A landscape with many valleys, sampled at points; each row gives a point and its height.
A ball rolls from a point to the lowest of its 2 nearest points, and stops where none of them is lower. Distance is the straight distance between rows; heights are no part of it.
K545 (h 5.26): [117 142 201 118  89  90 163  94 158 122 148 168 110 102 153  99 107 139
 106  94 109 184]
K227 (h 1.68): [156 139 147 124 102 116  43 151 108 113  57  84  84 119  91 110 183 154
 156 116 150 114]
K18 (h 3.97): [121 140 123 122 108 127 125 162  90  61  91 159 120 148  96 118 145 134
 104 128 113  95]
K965 (h 2.46): [138  88 125 110 210 133 136 127 137 119 122 160 140 128 158 154 100 185
 107 155 178  75]
K237 (h 3.47): [132  83 127 134 190 129  98  87 157 150 150 117 141 136 180 168 123 146
 149 148 159  88]
K940 (h 6.62): [149 149 118 102 151 131 139 121  82  69  82 101  77  97 133 161  94 140
 148 136 185  98]
K674 (h 7.24): [156 185 127 120  96 157 153 110  97 143 115 113  86  95 126 145 119  99
 133 120 143 109]
K852 (h 2.38): [148 123 160 149  90  81  55 163 136 135  70  85 101 156 103  95 177 142
  95 114 138 106]
K498 (h 1.20): [117 140 141 131  76 153  73 164  89  73  95 168 105  95  55 114 158 126
 129 123  79 135]
K808 (h 3.41): [115 116 130 131 126 108 118 154 148 122 154 128 167 116  96 117 129 126
 127 130  91 252]
K253 (h 5.02): [176 136 163 122 102 101 125 139 104 112  94 140 146 158 150 117 109  91
  95 104  97 135]
K141 (h 5.86): [143 104  95 149 144 104 120 120  96  89 105  99 107 196 138 116 168 143
 196 139  82 106]
K410 (h 7.06): [142 174 133 137 118 145 125 115 116 146 120  81  82  77 120 155 106 100
 115 118 188 115]
K472 (h 2.93): [ 87 141 117 130 124 130 142 149 158 134 150 137 144 116  83  79 150 155
 128  92 161 160]
K886 (h 3.70): [154 122 151 120 167 133 159 136  91  78  89 186 119 152 135 124  90 151
  75 150 116  71]
K523 (h 4.01): [140 119 133 125 172 118 174 116 109  87 126 133 166 145 154 120  99 154
 164  97 176 100]
K174 (h 4.66): [160 126 146 133 109  91 164 132 107 120 108 121 155 157 184 136  96  89
 107 129 105 102]
K883 (h 5.65): [149 103 119 134 122 110 103 101 123 125 114 122 112 163 143 110 165 128
 168 133  65 146]
K338 (h 3.29): [101 156  80 119 103 158  88 173 134 168 120 125 112 119  57 101 203 160
 146 136 134 120]
K134 (h 3.16): [152 111 145 120 171 120 133 146 121  98  98 150 139 138 156 149  94 158
  74 142 167  65]
K356 (h 3.52): [158 115 135 121 169 130 142 100 115 118 136 126 197 147 183 153 107 119
 170 100 175 108]
K703 (h 2.96): [127 139 142 119 149 120 129  94 143 154 155 112 185 127 180 148 106  94
 152  85 186 128]
K959 (h 1.79): [126 136 176 125  84 142 210 101 152 155 180 164 115  89 188 160  69 121
 134 158  91 165]
K301 (h 5.08): [148 149 159  99 150 165  56 108 113 142 109 171  96  86  97 104 154 140
 118 102 134 156]
K809 (h 3.03): [116 126 127 123 124 129 125 172 133 137 148 122 200 143 108 134 107  85
  99 114 119 177]
K297 (h 4.35): [100  94  83 138 156 104 140 114 164 153 132 127 135 174 131 102 188 176
 145 144 124  98]
K93 (h 4.04): [140 149 113 100 167 181 133 141 100 116 125 184 187 146 113 133 123 105
 107 116 134 120]
K158 (h 4.47): [101 158 174  95 105 118 149 127 175 157 194 153 163 102 170 129 102 117
 111 108 106 224]
K727 (h 3.63): [147 158 140 131  77 112 130 185 109 134  93 100 136 154 123 131 135 103
  62 125 155  87]
K508 (h 4.91): [130 115 185 125 121  91 177  94 142  86 137 173 147 113 152  95  85 140
 138  91 112 187]
K417 (h 5.87): [124 111 105 143 121 108 151  79 129 127 136 123  85 125 141 115 138 127
 177 145  71 153]
K433 (h 4.12): [139 148  96  93 134 154  89 133 121 175 110 159 154 168 119  99 200 148
 143 116  93 124]
K967 (h 2.67): [ 66 128  97 140 119 155 102 168 133 114 145 142 103  94  35 106 178 151
 118 140 150 133]
K576 (h 5.68): [ 93 103 120 179 141 120 150 125 157 137 162  78 117  86 111 129  78 129
 132 130 175 126]
K735 (h 0.89): [112 110 148 127  98  99 176 100 170 151 180 156 155 112 207 153  79 131
 154 161  93 150]
K928 (h 7.41): [147 163 141 129  75 131 117 101 122 163 110 113  69  95 128 114 148 118
 139 115 106 133]
K789 (h 4.60): [125 146 157 143  79 118 150 152 127 130 123 109 100 103  90 114 109 115
  92 122 128 138]
K770 (h 4.44): [171 153 122  94 141 156  47 133  98 152  85 149 124 146 116 118 193 144
 139 128 107 109]
K647 (h 2.35): [145  82 123  98 215 149  93 110 115  98 132 140 130 161 125 136 166 162
 155 144 157 117]
K479 (h 1.11): [107 118 102 137 154 173 136 129 153 191 179 114 177 125 153 161  95  97
 123 151 109 141]
K97 (h 2.05): [ 78 121 122 142 128 157  89 152 135 121 154 143 119  92  43  88 147 132
 131 113 135 182]
K283 (h 4.82): [ 79 149 160  93 102 137 153 106 178 175 209 161 155 108 184 131 114 117
 139 111 127 176]
K222 (h 3.25): [140 112  85 152 102 121 152 132 101  96 117  99 114 116 120 157  99  82
 167 172  65 170]
K931 (h 3.99): [118 140 155 107 105 115 104 129 151 162 163 135 170 120 139 112 131 119
 137  92 104 230]
K705 (h 2.01): [110 144 124 127 125 170 137 109 144 188 182 119 127  98 147 162 102  83
 127 147  85 170]
K247 (h 5.25): [ 96 129 104 167 106 122 143 122 128 123 140  56  96  89  93 122 124 108
 164 115 164 137]
K177 (h 4.28): [134 125 110  99 148 133 114 113 150 169 140 167 167 174 147 115 176 140
 122 122  97 128]
K870 (h 6.04): [105 105 121 171 142 138 164 105 167 154 173 113 108  83 141 142  79 153
 130 142 147 102]
K273 (h 4.27): [124 131 112 130 127  97 132 135 147 151 124  98 131 147 134 113 173 145
 145 111 163 117]
K922 (h 3.04): [142 139 155 145  88  94  90 166 126 143  89 103  86 144 108 119 136 122
  44 128 136  92]
K330 (h 6.06): [154 108 109 136 149  94 108 110 106 109  86  83  70 178 146 128 178 166
 161 151 124  88]
K752 (h 3.62): [129 133  98 140  93 135 139 141  98  90 114 120 114 134  97 139 127  95
 137 144  97 121]
K335 (h 6.83): [135 154 116 141 122 134 151 140 102  82 109  97 120  94 104 160  88 105
 136 121 199  93]
K396 (h 5.13): [122 172 181 138  91 113 143 114 146 162 143 112  74  87 147 114 107 130
  84  98 157 127]
K899 (h 1.86): [116  95 136 136 137 106 147 100 171 156 159 136 170 144 186 144 100 121
 140 134 105 130]
K149 (h 3.78): [130 150  96 113  88 159 106 151 117 169 114 145 134 143  93 103 174 132
 140 129  81 130]
K354 (h 4.10): [156 154 136 141  89 116 149 158 108 137 106  93 144 146 155 152  95  79
  70 135 151  72]
K28 (h 2.84): [127  72 120 139 180 118 112 101 163 157 157 117 183 175 173 143 137 128
 131 140 132 101]
K927 (h 1.67): [131  84 105 116 220 142 127 121 118  90 123 147 129 145 137 146 123 186
 157 157 165  84]
K312 (h 2.41): [121 141 156 142  98 153 179  97 143 150 176 132 111  70 155 159  76  92
 145 141  93 200]
K475 (h 3.69): [158 110 155 126 167 118 107 137 115  91 107 130 154 162 138 140 117 123
  95 110 169  99]
K102 (h 5.37): [147 101 149 137 112 100 111 128 126 113 112 119 141 150 121 101 135 112
 127 112  92 175]
K731 (h 6.17): [122 111 117 155 127 104 158  87 151 139 136 104  88 117 160 133 114 140
 140 149 126  96]
K480 (h 2.83): [ 93 112 112 137 115 132 144 159 139 103 150 127 139 105  64 111 119 122
 135 133 100 216]
K670 (h 3.66): [139 137 142 114 141 148 111 147 112 103 122 150 186 141 104 127 113  94
 100 102 153 136]
K348 (h 4.75): [150 138 114  92 165 153  62 116 120 155 105 165  69 126 113 120 178 158
 108 148 120 119]
K494 (h 4.09): [148 133 132 128 133 104 165 145  98  64  81 154 109 169 132 112 126 169
  99 140 111  67]
K395 (h 6.47): [141 109  92 149 129 122 182  92 125 147 122 126 102 133 183 150 104 155
 152 177 103  53]
K236 (h 4.84): [109 116  78 127 176 188 146 129 108 121 136 171 121 122 105 151 123 143
 122 182 121  81]
K865 (h 2.19): [100 103 100 141 150 158 114 153 142 139 164 121 166 129  94 152  94  91
 103 157  94 155]
K955 (h 2.25): [110 156 116 111 133 150 136 111 152 192 173 122 172 124 173 149 129 103
 134 109 159 123]
K846 (h 6.44): [146 132 116 106 151 109 118 140 102  88  78  80  77 131 136 146 141 154
 149 128 195  98]
K698 (h 4.45): [108 128  79 111 163 180 167 137 109  97 139 193 176 144 105 124 123 131
 141 153 104 112]
K957 (h 1.69): [142 160 136 126  76 144  41 156  98 104  73 114 101  91  71 111 167 130
 157 107 126 124]
K199 (h 4.78): [113 139 111 149 114 109 126 150 136 152 134  64 147 126 111 122 141 109
 139 106 183 130]
K588 (h 5.15): [103 143  67 114 162 196 145 118 120 150 148 163 101 103  80 133 152 141
 146 159 126 110]
K266 (h 4.13): [113 137 149 151  73 112 122 183 115  80 104 107 129 119  85 143 109  95
  71 114 158 104]
K797 (h 3.65): [110  85 113 132 155  97 128 136 164 155 142 132 182 200 142 112 161 138
 111 137 110 121]
K295 (h 2.88): [132 101  90 155 118 137 135 147 118 119 145  93 143 118 108 178  85  66
 136 173  83 171]
K132 (h 7.54): [162 155 180 132  67 102  96  86 122 138  97 132  60 104 145 105 137 118
 126  97  80 149]
K232 (h 6.26): [144 105 110 118 162 120  95 135 101  78  79  94  54 149 115 145 159 162
 135 162 148  89]
K26 (h 4.54): [134 121 153 124 139  94 177  93 126  96 132 153 147 141 172 103 106 135
 152 102 113 137]
K517 (h 3.61): [ 96 120 117 121 124 105 136 153 156 143 146 118 177 163 101  86 173 150
 144  88 154 154]
K317 (h 5.53): [107 144 193 130 110 129 152  82 167 143 168 156 103  85 166 124  86 133
  91 114 138 136]

Where does a ball stop that starts at each point below?
K199: K97
K508: K479
K789: K227
K348: K97
K158: K97
K301: K97

Call two points neighbours if one is among the 2 nearest of the other. Go from one point of each pair to the other, from neighbour to neighbour, staying as low as possible. Name the highest point that can't be avoided.
K735 and K498: K18
K227 and K498: K957
K927 and K28: K237
K97 and K479: K177
K735 and K479: K312
